Each row is a point on a landscape with many valleys, with its height.
A ball rolls from a point to the lowest of its 2 nearest points, and stops where none of them is lower. Distance is the straight distance between rows; heights are no part of it.
gurub: [146 123 108 106 116  92 163 149 122 123 122  89 144 110  58 129 161 109
 151 119  80 123 199 142 124 119 123 191 120 107 125 103 142 166]  height 185
pib: [151  89 161  83 129  90 127 139 131 107 153 105  76 183  98 100 168 131
 113 124 142 147 149 119 152 128 155 143 125 167 153 137  88 146]  height 187
par: [133 156  57 151  83 121 112 159  87 130 141 163 141 200 186 101 157  97
 141 134 147 135 135 155 106 157 161 101 130 125 118  88 120 140]  height 431
geraz: [168 167 121 131 140  41  96 158  87 170  95  90 142 121 214  95 135  93
 172 130 118  71 141  99 124  97 128 117 152 105 134 118 125 137]  height 465
pup: [169  89 187 101 142  99 110 139 154  97 136  68  94  66 151 148 127 158
 123 117 117 164 107 120 194 110  99 143 147 140 157 137 133 118]  height 139
Menam: [ 63 134 179 151 148 159 136 152 140 104 191 101 174 113 112 181 139 104
 110 133 130 154 106 132 128  76  23 105 181 139 139 103 125 127]  height 213
fuz: [118 121 123 135 105 168 121 129 144  77 193 148 138 149 159 126 142 146
 102  97 123 209  98 152 160 123 115 135 124 177 178 108 122 115]  height 629
tuto: [149 122 160 199 122 165 151 132 106  90 126 101 109  92 214 121 112 148
 145 167 126 195 112 136 157 106 106  73 122 110 155 110 168 133]  height 85
Vuke: [141 155  67  90 127  73 138 131 114 144  61 150 124 119 144  65 137 142
 142 121  99  97 207 156 124 129 147 168 101 114 116 144  69 165]  height 253
mamer: [ 94 101 162  79 167 186 148 124 155  83 156 134  92 142  40 152 110 158
 134 184 141 162 114 169 141 150 102 140 141 174 118 146 106 136]  height 605
Zizes: [142 152  66 164  71 140 136 138 116 108 147 157 103 171 168 113 167 137
 148 147 148 172 131 175 136 140 177 105 120 122 145 103 124 135]  height 381
gem: [153 132 113 126  99  82 121 131 117  72 136 107  87 119 205  93 158 148
 111 117 118 171 149 170 148 118 167 120 152 137 184 133  59 132]  height 300
Faf: [121 118 153 154 133 195 165  90 124 114  61 166 121 103 151 130  89 197
 117 175  99 130 147 182 138 121 158  97 122 129 127 126 129 160]  height 396
luf: [102 138 108 163 125 115 107 112 128 149 149 106 186 110 147 138 107  98
 118  61 134  80  87  67  95 120 115 120 145 118 140 153 148  76]  height 359
sezi: [134 147 148 106  79  70 135 114 105 167 143 142  91 121 131 125 192 147
 132 177 123 126 150 179 141  98 158  95 149 112 132 107 137 145]  height 206
pabi: [ 84 140 131 178 107 174 156 103  85 122 145 165 210 133 181 130 110 146
  90  91  80 150 129 156 101 107 120 129 116 150 154 107 128 126]  height 571
pufiv: [ 98 120 121 101 120 157 115  85 157 138 117 156 144  95 183 122  96 176
  86  91  94 133 100 134 123 130 137 139 109 190 132 162  92 101]  height 573
nevep: [131 186  55 136  80 138  75 120 147 154 156 134 114 201  82 127 174 107
 150  95 169 133 124 142 158 141 156 139 111 122  99 109 152 123]  height 604
Tup: [156 132  97 146 106  96  94 120 138 141  78 112 125 105 235  96 117 164
 149 115 130 157 128 127 177 136 129 103  98 126 144 151 111 119]  height 549
Bemu: [156 159 129 110 128  32  96 156  81 150 111 101 143 140 216  82 157  91
 123 114 113  87 157 133 121 101 140 114 162 134 137  99  76 151]  height 444
kivov: [114 141 181  93  92  70 120 114 129 153 193 133  96 125 109 150 188 170
 106 150 162 111 113 171 173  75 124 101 175 139 148 131 137 120]  height 245
Mefu: [112 146 121 178 141 170 126 116 163 141 126 126 169 152  50 197  91 115
 126 100 179  89  92  99 106 138 134 141 130 102 105 126 200 108]  height 293
gulub: [151 111 103 133 144 101 147 151 113 140  81 132 183 148 207  84  76 134
  97  92 125 130 158 109 116 161 151 131 117 161 105 121  98 133]  height 489
Soge: [133 130 126 116 109 104 136 169 113 140 178 131 156 194  58 128 175 104
 152 135 134 155 155 147 132 150 102 140 111 123 128 101 182 131]  height 239
Fiv: [134 124 143 102 141  45  83 159 127 159 172  68 100  89 148 154 160  84
 156 138 130 124 112 108 132 112  81 106 142  65 128 110 105 104]  height 499
zag: [103 135  94 174  84 199 152  62 109 128 111  96 172 106 140 184 112 146
 114 110 109  99 117 165 104 110 172 135 124 126 146 123 130 144]  height 308
Fala: [140 131  68 157 115 107 100 151 152 132 144  61 150 126 127 160 136  77
 187 107 131 144 107  86 124 138  96 134 110  92 140 115 132 110]  height 533
Gite: [153 120 148 142 131 189 175 123 142 111  95 201  87 128 110 126 107 184
 145 170 142 139 127 170 143 148 164 131 103 117 111 140 147 134]  height 377
laf: [144 108 154 148 153 135 162 173  98  90 139 184 123 185 101 105 106  90
 114 122 138 130 133 119  65 178 161 129 128 128 132 120 124 114]  height 36
bofa: [122  79  77 154 131 173 167 110 112  76 112  42 105  48 143 165 112 145
 152 164  98 166 128 120 130 107 113 120 134 106 118 125 108 147]  height 255
fuzo: [ 93 114  86 165 113 212 140  95 108  83 136 117  94 118 137 131 114 154
 111 202 116 194 135 156 152 110 160  95 139 155 124  79 136 184]  height 205
fesiz: [ 78 151 121 105 108 114 124 109 172 156 179 177 138 125  66 154 139 148
 132 125 156 103 100 149 121 115  86 130 128 122 141 164 124  81]  height 234
Favaz: [126  97  53 121 164 110  93 163 143  91  92 139 104 136 136  93 108 112
 136  89 122 146 141  76 115 152 123 157  77 117 116 163  52 137]  height 332
sig: [156 100 134 115 141 108 124 158 153 119 153 129  60 156  99 120 141 137
 178 165 167 191 126 134 166 162  92 121  87  87 145 147 137 109]  height 235
fimaf: [ 94 136 125 172 127 149 148 105  92 160 107 172 200 146 214 110  56 170
  97 124  97 171 143 156 122 130 132 105  93 152 105  97 127 135]  height 538
kotur: [ 89 148  98 116 104 111  70 112 129 201 135 162 183 116 183 101 142 129
 107  88 124 123 111  87 160 114  86 104 109 135 122 131 178  97]  height 451
ruke: [119  70 158 148 182 212 174 147 118  73 102 132 122 109 133 141  61 113
 101 132 115 119 109 106  74 155 115 113 129 117 118 132 100 124]  height 459
vas: [157 130 105 147  86 111 133 141 114  81 160 110  95 135 196 107 166 128
 135 139 138 190 134 160 148 131 142 101 136 106 189 113 111 127]  height 335
vafa: [127 125 192 136 134 152 146 105 153 129 121 175 133 140  59 166 110 155
 104 128 171  44  96 127 116 119 143 109 168 137 136 162 159 120]  height 83
lom: [130 128  99  99 128  82 113 154 142 135 144 101 133 183  40 114 160  88
 160 106 118 128 173 117 127 145 121 179  93 137 129 117 117 143]  height 211
miliz: [166 125 134 133 104 100 130 108 134  86 112  96 102 111 183 114 142 165
 103 110 118 141 132 142 157 105 198 139 162 185 177 142  83 149]  height 251
tupoz: [178 145 163 145 115 165 151 123 163  96 118 186 107 140  91 117 126 185
 134 115 149 140 125 162 155 152 162 149 112 138 152 163 163 107]  height 358
dok: [121 153 102 126 108 114 113 127 193 130 150  73 135 135  60 179 154 129
 163 131 160 166 128 154 174 141  98 169 106 140 140 165 162 118]  height 583
dokab: [ 91 125 155 178 145 185 138 140 145 117 166 111 184 109 131 175 115 128
 146 120 120 157  94 108 140  91  28 105 146 122 135 109 158 123]  height 249
bubed: [159 120 120 150 136 107 149 136 119 113  74 100 187 116 187  88  99 134
  97  61  93 130 170 107 126 142 153 166 116 166 133 134 126 144]  height 462
dosit: [141 105 145 103 146 138 176 161 116  72 148 120  59  90  79  98 132 133
 105 170 141 188 160 139 116 141  89 137 120 103 133 143 102 122]  height 201
bugag: [150  93  75 118 158  97  89 189 110 109 110 132  96 179 149  72 135  98
 128 101 143 151 153  78 141 155 124 138  84 129 111 127 102 164]  height 357
fab: [103 130 124 126 134 169 125 131 173  94 179 139 109 174  52 189 111 146
 142 154 172 155  78 161 135 150 131 148 135 177 129 141 122 114]  height 591
figur: [109 107 122 106 114 170 101 132 145 130 191 144 118 185 118 146 143 149
  99 119 146 203  95 134 187 125 122 139 113 196 120  94 150 131]  height 647
renu: [107 127  76 128 121 198 130 102 174 108 144  97 114 125  72 207 100 150
 159 162 154 135  76 155 140 142 142 154 140 161 108 126 130 135]  height 577
bibug: [ 62 134 116 164 106 160 155  93 106 155 155 116 203  98 123 166 103 122
 108  85 129  56  95 110  92  85  99 130 154  94 147 133 143  95]  height 317
Zomo: [151 139 113 151 148 124 129 147 152  79 122 125 153 150  82 109 104  91
 131  44 112 120 149  99  88 161 152 188 105 134 165 138 113 108]  height 297
ziz: [123  84 116  75 103 112 111  88 135 133 162  70  84 124 128 153 161 141
 117 169 139 165 100 132 182 107 163 124 164 194 139 104 121 173]  height 108
bega: [139 116  84 124 131  99 167 151  98 139 127  99  75 123 122 105 151  77
 142 186 147 126 159 100  72 127 145 115 128  97  98 109 104 172]  height 416
zuno: [ 92 111 171 116 155 187 155 120 117  97 129 167  98  92 193  86  86 158
  79 162 116 197 131 127 118 122  88 113 126 171 124 122  88 132]  height 409
vud: [108  84 119 138 135 171 157 108 107  99 131  39 135  47 147 190 107 119
 137 128  78 120 103 123 103 104 105 128 148 119 111 120  85 119]  height 273
tar: [127  76  58 147 119 139 144 119 121 105 101  67 113  61 162 140 126 156
 138 145  94 193 148 109 154 109 127 139  99 115 115 124 134 164]  height 241
Tur: [179 140 114 137 169  69 130 171 119 142  62 150  82 159 167  68 107 115
 180 160 162  99 140  96 126 145 152 109 106 101 115 155  98 153]  height 410
lika: [155 140 122  85 165  61 132 165 114 142  75 155  96  96 121  73 124 129
 165 124  94  90 184 132 116 138 120 170 108  77 124 157  84 125]  height 283
zov: [153 158 135 132 126  82 129 138 133 128 122 126 106 137 129 124 144 100
 151 113 126  71 118 123  88 116 169 134 154 120 153 145  61 120]  height 250
verom: [164 195 130 137 174  87  72 118 149 122 103 109 144 147 112  62 132  83
 170  70 140  86 146  84 138 123 136 152 114 111 150 157 174 123]  height 170
birum: [124 152 169 161 137 120 147 144 172  76 150 105 148  96  59 192 111 149
 138 107 142 102 106 161 118 119  88 148 160 103 165 170 126  80]  height 290
Dor: [142  81 137 151 148 129 106 160 141 127 141 124 102 175 128 159 103  94
 122 122 157 141  83  58 115 147 164 107 125 169  97 103 137 122]  height 254
Rin: [132 122 144 122 117 134 160 116 120 109 151 118  92  97 139 159 130 127
 128 155 125  98  97 153  70 115 163 117 174 121 136 135  63 113]  height 214
Pirus: [ 84 135 120 182 126 189 146 105 141 140 144  97 207  94 106 191 107 133
 142 104 115 103  96 114 132  94  62 128 132 104 130 126 174 114]  height 279
tamep: [163 102 195 105 129 123 164 133 114 108 127 161  68 163 121  97 152 143
 103 162 150 122 133 146 120 138 188 111 151 168 125 146 102 143]  height 140
binut: [132 166  99 170 103 165 157  78 111 146  92  93 158 112 144 155 106 131
 138  85 142  74 128 151  70 132 185 162 119  91 150 155 123 129]  height 350
Devav: [102 116 125  98 131 148 151 121 120 139 127 183  75 112 196  87 110 157
  97 190 137 184 124 147 115 137 129  98 107 149 110 133  90 125]  height 375
Napu: [150 175 108 157 111 115  61 115 168 123 135 154 111 142 132 112 142 126
 171 101 182 110  84 110 144 149 128 102 121  99 151 178 132  80]  height 184
Dubis: [133 159 102 128 119 114  24  92 168 103 114 145  97 144 125 110 137  96
 171 107 171 116  77 104 150 146 127 126 106 111 135 178  75 101]  height 240
Tiz: [128 141  64 149 125 119 116 115 184 156 124  59 127  95  93 180 121  92
 200 128 131 114 111  89 112 131 121 152 105  91 117 136 115 114]  height 548
fopeg: [ 92 112 100 105 128 135 120 157  95 173 157 182 169 166 163 107 129  84
  96 121 102 145 122 109  94 152 121 121 110 149  87  85 138 120]  height 298
lel: [139 109 149 154 149 123 158 185  80  98 142 127 141 149 173  93 108  61
  98 131 131 144 134  96  62 162 128 105 147 134 130 106 130 120]  height 84
Duse: [124  93  78 117 173 107 159 149 126 128  82 126 116 122 142 113  90 113
 117 118 118 102 145  83  65 139 161 154 107 118 103 150  49 156]  height 361
kol: [ 97  99 180  74 142 164 115  99 163 148 140 144 140 110  90 160 129 166
 105 142 105 129 105 120 177  96  79 123 137 187 112 127 152 145]  height 620
Femet: [117  94 133 100 107 149 132  90 107 108 136 119  69 122 135 113 147 153
  86 201 136 183 137 149 172 114 164 102 149 184 128 101 137 181]  height 154
savid: [125 119 109 118 130 161 159 118 141 147  98 136 140 133  49 170 106 110
 139 126 126  84 142 131  74 154 168 186 112  91 115 127 125 144]  height 129
Fezet: [ 97  94 156 140 175 218 175 128 108  76 110 130 123  78 166 120  74 143
  96 130  84 152 126 127  95 129  82 119 122 136 121 130  83 122]  height 439
mov: [127 136 194 149 126 173 161  94 125 115 102 167 145 106 119 154 105 177
  88 108 140  42 100 157 110  99 149 111 174 124 159 161 134 118]  height 31
pami: [124 197  85 154 102  97 125 136 128 124 166 145 184 154  75 110 150 111
 163  90 164  89 154 141 118 136 100 145 153  76 169 147 200  84]  height 364
Tasik: [167 160 101 128 121 121 108  86 177 105 102  84  99 120 168  91 141 140
 125  90 144 127 125 116 168 104 201 155 127 185 162 161  92 145]  height 177
Rek: [144 116 160  85 144  70 101 140 130 199 111 155 113 144 104 111 140 126
 154 137 125  99 131  88 135 145 126 122 107 120 112 147 154 114]  height 226
seniz: [108 113 170  75 155 171 142 108 159 107 128 107 104 119  50 170 139 173
 137 183 121 129 127 178 182 119 100 117 161 172 122 135 135 157]  height 611
farit: [149 148 125 163 126 136 156 166 108 119 135 171 159 124 145 101 129 140
 172 124 102 175 144 145 139 146  85 138  98  82 156 113 189 103]  height 272
Vegop: [108 155 179 116 131  89 129 149 161 116 181 145 127  95  64 162 142 171
 123 116 145 115 115 175 148 101  67 145 149 114 159 166 120  73]  height 266
Fet: [113 115 101  84 137  99  75 165  89 173 143 178 151 209 129  90 138  78
 127 114 116 120 148  96 114 168 125 132 111 153  91  99 149 125]  height 270
Noras: [121 143  98 104 116 118  28 121 144 160 125 143 160 143 164  89 140 101
 117  62 129 140 113  87 175 156 100 132  92 136 106 137 154 108]  height 486
Gofeg: [122  67 149 103 167 187 162 143 125 128  94 119 109 110  69 122 128 118
 105 172 109 147 170 103 152 139  97 106 109 136  73 102 162 167]  height 147
Kat: [114 117  69 114 142  96 150 152  96 156 110 114 112 129 156 111 117  66
 150 157 118  94 144  98  47 139 148 126 131  94  93 114  68 151]  height 390
Mana: [115 137 125  99  99 165 181  98 136 133 120 167 131 108  67 163 138 148
 127 148 108  98 139 199  87 132 154 164 128  92 139 134 101 134]  height 162
mune: [150 128 120 137 119 148 151 162 138 116 140 170 106 128 119 104 142 156
 169 150 132 207 143 162 172 145  92 134  74  89 141 113 178 119]  height 256
Gom: [107  88 176  94 151 132 116 121 152  95 161  79 117 128  79 197 114 111
 112 153 141 107  72 110 118 120 125 101 190 197 119 131 104 135]  height 166
Bir: [130 143  72 155 151 123  69 134 152  98  88 151  93 170 139 105  96  91
 144  91 158 108  98  82 110 159 165 139  93 133 115 147  51 110]  height 295
das: [134  97  73 146 134 126 117 140 130 145  88 119 139 128 237 106  80 143
 118 113 141 160 113  93 140 154 143 102  94 147  91 130  90 123]  height 518
vok: [133 189 128 142 106 107 143  90 166 140 137 114 170 116  48 118 160 135
 138  82 158  92 162 143 144 115 137 158 147 101 137 159 211 123]  height 327
zedaf: [120 143 180 151 133 191 168 117 102  83 122 139 134 121 108 135 147 129
  93 161  94 124 163 177 119 104 125  76 171 122 144  80 135 150]  height 178
pivi: [157  96 160  87 182  63 139 167 136 120  96 124  65  74  96 106 117 137
 148 126 103 119 165 105 123 128 116 159 109  86 113 159  77 114]  height 299
Fopiv: [111 113 202 149 168 134 134 165 111  91 168  94 160  94 102 170 113  86
  97 126 115 105 100 107  88 106  71  93 185 114 125 104 119  96]  height 167
pupe: [119 124 150 114 154 138 184 160  94 114 138 151 134 115  57 130 116  87
 136 165 104 127 161 151  61 155  94 148 131  66 119 110 130 114]  height 82
Volo: [144  97  88  96 132  75  85 162 110 105 118 104 126 157 187  69 159  86
 107  86 111 151 162 102 154 134 106 141 109 135 146 116  90 171]  height 388
Lerit: [155 172 144 126 154 111 132  97 144 130  72 116 178 108 167  81  96 134
 103  41 110  88 160 128  98 146 162 171 125 135 143 178 114 107]  height 425
zanut: [104 146 115 104 148 100  35 115 137 124 113 175 167 145 125  86 116  81
 117  59 124 104 115  80 109 169 111 139 108 134 120 165 104  80]  height 517
rolo: [132 125 135 160 139 131 134 142 163  77 154 111 164 136  68 171 107 107
 136  85 127 134 109 116  92 152 113 154 130 128 161 141 116  88]  height 265
popa: [110 143 192 130 151 181 144 123 131  71 154 117 143 122  86 149 159 148
  86 133  93 137 161 182 167  85  95  79 194 162 167  86 133 146]  height 210
Liniz: [152 154  94 103 132  82 156 130 104 159  76 116 150 123 114  96 133 114
 143 115  82  73 211 138 104 112 164 199 123 125 129 112 143 174]  height 212
mase: [149 203 130 130 159  65  69 123 123 107 103 126 129 158 106  72 136  64
 160  96 134  48 126 101 109 105 140 143 126 118 163 147  98 123]  height 204
gutel: [145 145 146 157 122  90 155 102  75 151  65  94 210 102 184 121  82 152
 101  96  78  92 183 152 114 117 162 143 143 136 130 119 143 146]  height 493
demoz: [143 160 118 127 118 126 146 134 114 143 111 152 187  98  98 114 128 148
 159 105  77 129 179 149 137 139  94 179 102  81 143 124 213 108]  height 291
notus: [125 136 159 119 108 107 149 108 106 180 122 144 120  87 130 146 158 139
 133 187 109 106 129 148 127  94 132  93 150 100 102 108 160 146]  height 176
gik: [129  96 135 146 136 144 162 118 103 102 123  64 120  72 159 179 101 113
 126 116  97  81 102 124  67 112 154 139 159 113 127 137  51 121]  height 252
sab: [145  74 109 121 141 172 128 135 160 103 104 100 115 142  71 150 114 138
 104  97 126 149 136  83 174 134 162 176 107 181  82 119 141 160]  height 216
Genur: [118  99 181 122 138 136 125 106 155 117 153 145 114 146  78 185 108 132
 112 145 163  77  68 105 100 123 148  96 173 173 126 148 118 119]  height 128
nol: [126  98  57 133  98 144 109 110 150 142 102 103 118  90 162 139 120 162
 128 128 101 187 138 112 186 120 151 145  75 144 106 112 161 155]  height 218
Parif: [117 141  84 132 106 142 132 102 188 143 142  71 135 111  67 211 131 122
 168 154 146 113 104 134 124 124 130 159 138 127 114 146 134 129]  height 563
tif: [149 132 153 196 116 157 151 114 120 106 119 127 128  93 203 142 104 177
 152 136 124 139  87 143 144 109 124  92 127 126 154 146 149 107]  height 37
Riko: [156 120  83 132 117 130 112 133 157 143  97  99 121 132 128 113 136 121
 131  82 124 150 151  88 175 131 161 171  82 151 104 116 160 152]  height 179
Gizo: [101 147 172 161 126 157 169 113  71 134 133 139 156  92 150 148 132 135
 111 156  95 101 129 165  92  90 114  87 167  88 128  98 135 131]  height 136
laz: [137 158 127 112  81  68  55 129 121 123 174 135 128 200 106  97 201  99
 136  96 170 107 121 137 165 128  96 118 140 112 170 143 114 124]  height 528
Luga: [143 126 160 109 121  96 126 123 141 178 109 138 131  81 128 138 134 147
 136 128 110 104 118 113 142 112 119 124 129 117 117 143 160 110]  height 202
Kope: [134 112 104 152 117 172 174 134  89 112 108  93  77 104 128 119 137  93
  95 220 157 147 156 101 104 132 132  83 134 120  91  91 140 173]  height 448
Faso: [146 136  99 157 139 155 141 145 104 172  83 138 159 149 144 144  84 113
 144 121 133 100 129  97 107 153 172 157 112 107  87 105 196 134]  height 341
Firas: [101 188  71 134  87 114 106  93 108 199 102 197 176 154 186 101 124 158
 128 135 136 103 137 167 119 143 154 103 110 117 111 125 141 118]  height 478
tokef: [111 186  46 152  64 154  89  83 152 170 148 131 129 155 136 150 163 136
 122 100 153 133 104 141 146 119 177 125 121 140  94 107 169 119]  height 643
dipo: [163 138 147 101 125 119  76  83 191 139 134 109  77 146 120 113 142 153
 127  98 174 120 100  94 180 124 180 143 127 195 144 173 133 127]  height 66
zupe: [110  90 217  89 150  91 120 144 137 161 151  83 130 151  54 157 160 126
 121 168 133 142 134 125 163 124  68 118 125 138 102 130 171 133]  height 102
muz: [150 109 137  85 127  75 100 143 108 121 116 159  60 164 191  59 161 122
 117 157 157 147 137 143 152 154 125  93 120 115 135 152  66 138]  height 468
Zup: [ 89 100 206  89 141 101 124 135 144 154 154 119 130 179  19 166 157 147
 118 162 145 112 125 138 131 129 105 133 129 166 107 151 138 119]  height 80
Lusun: [150  98 204 101 162 105 110 140 154  89 147  66  86  79 107 183 112 144
 135 146 138 120  85 117 153 107 109 120 182 149 133 146 110 120]  height 161
melat: [107 141 180 157 136 159 177 116  90 145 114 178 151 107 159 146 102 155
 114 143 131  69 101 157  76 108 125  97 159  89 142 140 130 111]  height 91
paka: [172 126 111 107 154  58 131 155 117 122  74 128  68 125 203  63 135 146
 129 150 153 130 154 126 148 114 144 108 122 114 129 158  49 165]  height 440
gome: [133 174 134 137 107 117 159 112 132 148 118 125 186  83  54 149 149 150
 146 120 108  96 168 162 143 103  97 165 140  75 138 132 207 119]  height 305
zif: [101 105 116  45 104  79 114 126 124 160 151 119 110  93 112 123 179 120
 112 129  79 150 162 152 134 116 112 147 117 126 111 108  79 129]  height 386
tud: [160 137 100 156 153 135 143 172 105 169  77 184 127 172 172 110  71 136
 148 136 155 121 127 111 116 175 167 125 110 105  75 120 165 117]  height 363
tisab: [111 138 131 142  87 146 137 124 131 103 184 161 166 140 145 133 153 138
  90  90 115 147 102 148 123 108 129 123 145 165 172 122 114 107]  height 607
vun: [142 190  96 124  81 102  36 107 122 139 141 139 122 206  92  78 190  87
 164 110 181 102 127 134 170 133 127 140 111 114 123 133 139 147]  height 564
teduf: [169 174 138 135 130 119 130 129 161 101 117 165 131 143  72  91 132 135
 142  69 133 116 157 146 118 165 152 172 114 113 165 171 134  95]  height 329
Fof: [119 121 159  98 131 145 163 125 116  86 146 118  73  56 117 132 131 144
 110 173 110 145 135 174 111 116 123 129 156 113 118 124  77 115]  height 180
tupa: [124 109 102 121 118 100 101 158 143 126 186  84 131 132 155 152 152  79
 153 132 134 180  97 108 137 136  65 105 120  91 152 101 127 106]  height 516
ninik: [163 121 126 150 146 114 139 172 109 157 101 175  85 160 175  95 112 120
 161 175 165 138 124 109 117 167 152  90 110 101  97 132 146 123]  height 385
Femi: [141 137 148  86 103  72  80 149  96 138 154 173 108 174 154  77 186 115
 134 129 134 133 134 155 159 146  91 103 124  99 157 132 117 119]  height 497
valol: [ 95 118  95 144  85 186 147  72 127 102 135  92 158 109 108 191 138 144
 113 145  85 124 129 170 125  97 162 124 157 149 143  96 116 161]  height 274
fot: [136 128 176 129 148 128 157 118  72 145  66 113 206  99 154 147  88 135
  88  93  89  52 155 137  95 119 149 152 162 113 130 132 146 131]  height 510
duv: [141 130 118  90 112  56 100 153 109 134 129  97 130 120 159  94 176  96
 116  88  85 122 165 130 139 106 127 151 134 138 144 105  87 152]  height 415
vemon: [172 105 143 116 118 107  95 126 151 156 134 123  65 169 165 123 151 145
 148 146 178 141  95 100 190 133 158 103 119 149 139 138 148 138]  height 155
zufod: [151  92 132 147 123 139 111 148 136 131 157 120  83 170 182 143 126 112
 126 149 179 157  69  87 144 135 166  85 141 170 116 109 142 136]  height 215
zadi: [125 134 102 181 132 201 133 127 121 161 104 127 165 142 125 177  73 113
 127  94 143 104  88  94 103 141 144 146 112  96  86 105 192 112]  height 320
rof: [133 149 112 168 112 167 127 123 154 143 149 165 118 130 150 154 122 153
 157 135 162 123  67 124 126 126 133 103 121 115 134 138 156  93]  height 106
ret: [122 105 136  90 151  87  79 149 100 174 122 184 102 209  87  89 140 107
 157 144 141 113 141  91 117 174 137 118  88 125  91 118 131 116]  height 248
dulos: [126 188  56 134  93 114  93 125  93 161 126 170 174 165 159  98 153 111
 152 113 129  91 151 148 108 148 138 127 131 110 124 118 159 118]  height 436
babed: [ 87 101 126  49 120  93 122 130 119 188 175 124 109 126 100 121 171  89
 117 165 105 147 140 127 112 130  91 116 112 123  93 102 106 127]  height 367
vuni: [145 116 141 137 138 130 159 152  99 139 103 161  95 125 192  71 112 137
 100 188 156 189 152 122 130 150 123  86 101 126 100 112 154 144]  height 408
vune: [ 98 112 107  82 133 124  93 121 153 151 117 174 143 129 152 112 107 121
  95  84 101 114 104 108  98 160 137 137 106 160 115 160  59  89]  height 543
Bino: [124 114 210 141 170 115 144 165  87 120 156 141 143 119 129 130 108  79
  95 138 123 108 101  93  67 129 102  89 173 115 127 113 132  93]  height 133
Gul: [151 134 150 131 129  55 112 148  96 173 130  79  99  66 219 134 150 108
 149 157 118 116 122 112 131  96 126  87 151  82 115 105 123 124]  height 484
Pip: [ 74 131 133 125 113 177 117  58 150 171 109 169 163  95 183 149  90 191
  87 119  96 124 100 132 141  99 133 124 106 184 106 137 137 132]  height 603
gup: [143  90 154  90 122  94 129 133 139 106 169  46  91 169  88 141 178 121
 119 147 151 169 142 130 179 120 133 151 142 161 152 121 123 163]  height 153
zofed: [168  85 145  99 158 109 153 152 132  76 143  86  43 103  93 108 144 159
 129 162 154 200 154 134 173 140  96 147 114  97 147 154 129 144]  height 217
ledar: [ 84 140 122 146 114 101 120 124  96 180 139 160 197 118 212 117 113 133
  92  90 118  94  96  98 113 103  98  94 150 140 133 135 139  88]  height 407
Rol: [134 167 135 148 138 153 142  80 137 127  98 104 179 114 129 115 105 121
 104  40 138  72 139 128  73 131 188 174 135 114 152 170 139 123]  height 389
fada: [106 158 124 119 109 156 168 114 144 157 158 211 121 142  64 158 140 148
 152 165 144 107 112 181  89 135 125 137 122  81 130 139 125 112]  height 194
debeb: [133  79 163 125 167 142 120 137 178  77 116  96 141 130  43 177  94 118
 122  99 123 139 125  91 139 154 114 163 116 179 126 148 127 123]  height 237
zok: [108 142 192 123 133 144 127 116 118 104 176 116  94  64 162 134 133 154
 114 165 116 178 117 159 149  83  74 107 159 121 152 103 114 119]  height 150
Vunu: [ 56 114 153 114 131 201 120  74 150 160 129 169 166  98 138 166 108 173
  98 125  95 102 100 111 141  73  90 106 144 178 111 112 139 154]  height 628
Zusot: [129 128 171 155 138 164 134 131 100  64 146  55  86  51 173 129 119 136
 101 172 116 189 137 141 165  96  74  93 154 113 156  83 128 126]  height 124
mavod: [127 212  64 149 102 112  85 109 106 136 130 151 170 153 125  90 150  99
 174 102 157  60 146 131 100 134 125 138 150  70 142 157 162 104]  height 400
bada: [ 89 108 136 101 129 156 137 132 126 167 165 173 112 140 144 124 133  99
 106 170 127 158 100 118  94 133 112  99 114 144  92 104 117 123]  height 333
gunan: [167 168 121 138 146 110 104 118 158 159 102 104 129 156 103  92 134  93
 148  83 144 101 145  84 145 126 169 163 104 141 114 133 180 145]  height 130
Zug: [137  88 142 111 142 144 174 140 110 123  79 112 135  88  87 128 135 125
 121 152  80 127 183 131 137 128 119 136 122 112  92 105 156 173]  height 164
risi: [136 121 165 126 161 140 164 144 118 129 112 165 161 148  31 162 100 107
 145 141 123  89 147 131  84 163 123 158 129  80 132 121 169 121]  height 104
godo: [121 136 135 151 122 165 138 147 135 149 154 154 168 181  54 162 132 121
 123 123 150 127 115 127 152 132 115 135 123 139  98  98 205 133]  height 263
Meb: [123  68 159  99 148 151 134 137 143 152 137 101  88 135  86 145 129 127
 136 194 152 175 123 102 172 134  91 110  99 139  78 110 172 154]  height 126
peve: [104 168 108 153 101 106 129  94 109 200  95 182 197 139 200 104  88 183
 117 146 102 140 153 163 136 127 141  97  98 133 114 110 155 132]  height 511
sariv: [155 112 179 121 135 109 154 148 113 142 118 182 123 188 135 100 131 121
  99 137 149 100 128 119  98 151 196 114 140 172 116 137 114 138]  height 93
dat: [ 81 126  99 173 110 212 125  83 121  88 137 105 138 110 129 152 110 163
 136 171  63 188 146 169 162  92 126 102 129 144 148  87 138 180]  height 238

Where does a ball stop that starts at each point below?
vune => laf
par => dipo
Parif => tif
babed => notus
Lerit => ziz
Pirus => laf
pabi => Fof
fot => ziz

Call two points neighbours if one is among the 2 nearest of the other. Go from one point of each pair to the other, from neighbour to neighbour, staying as low as possible. Name the highest point that can't be avoided.
ziz and laf => pib
tif and gunan => zov
mov and pup => Gom
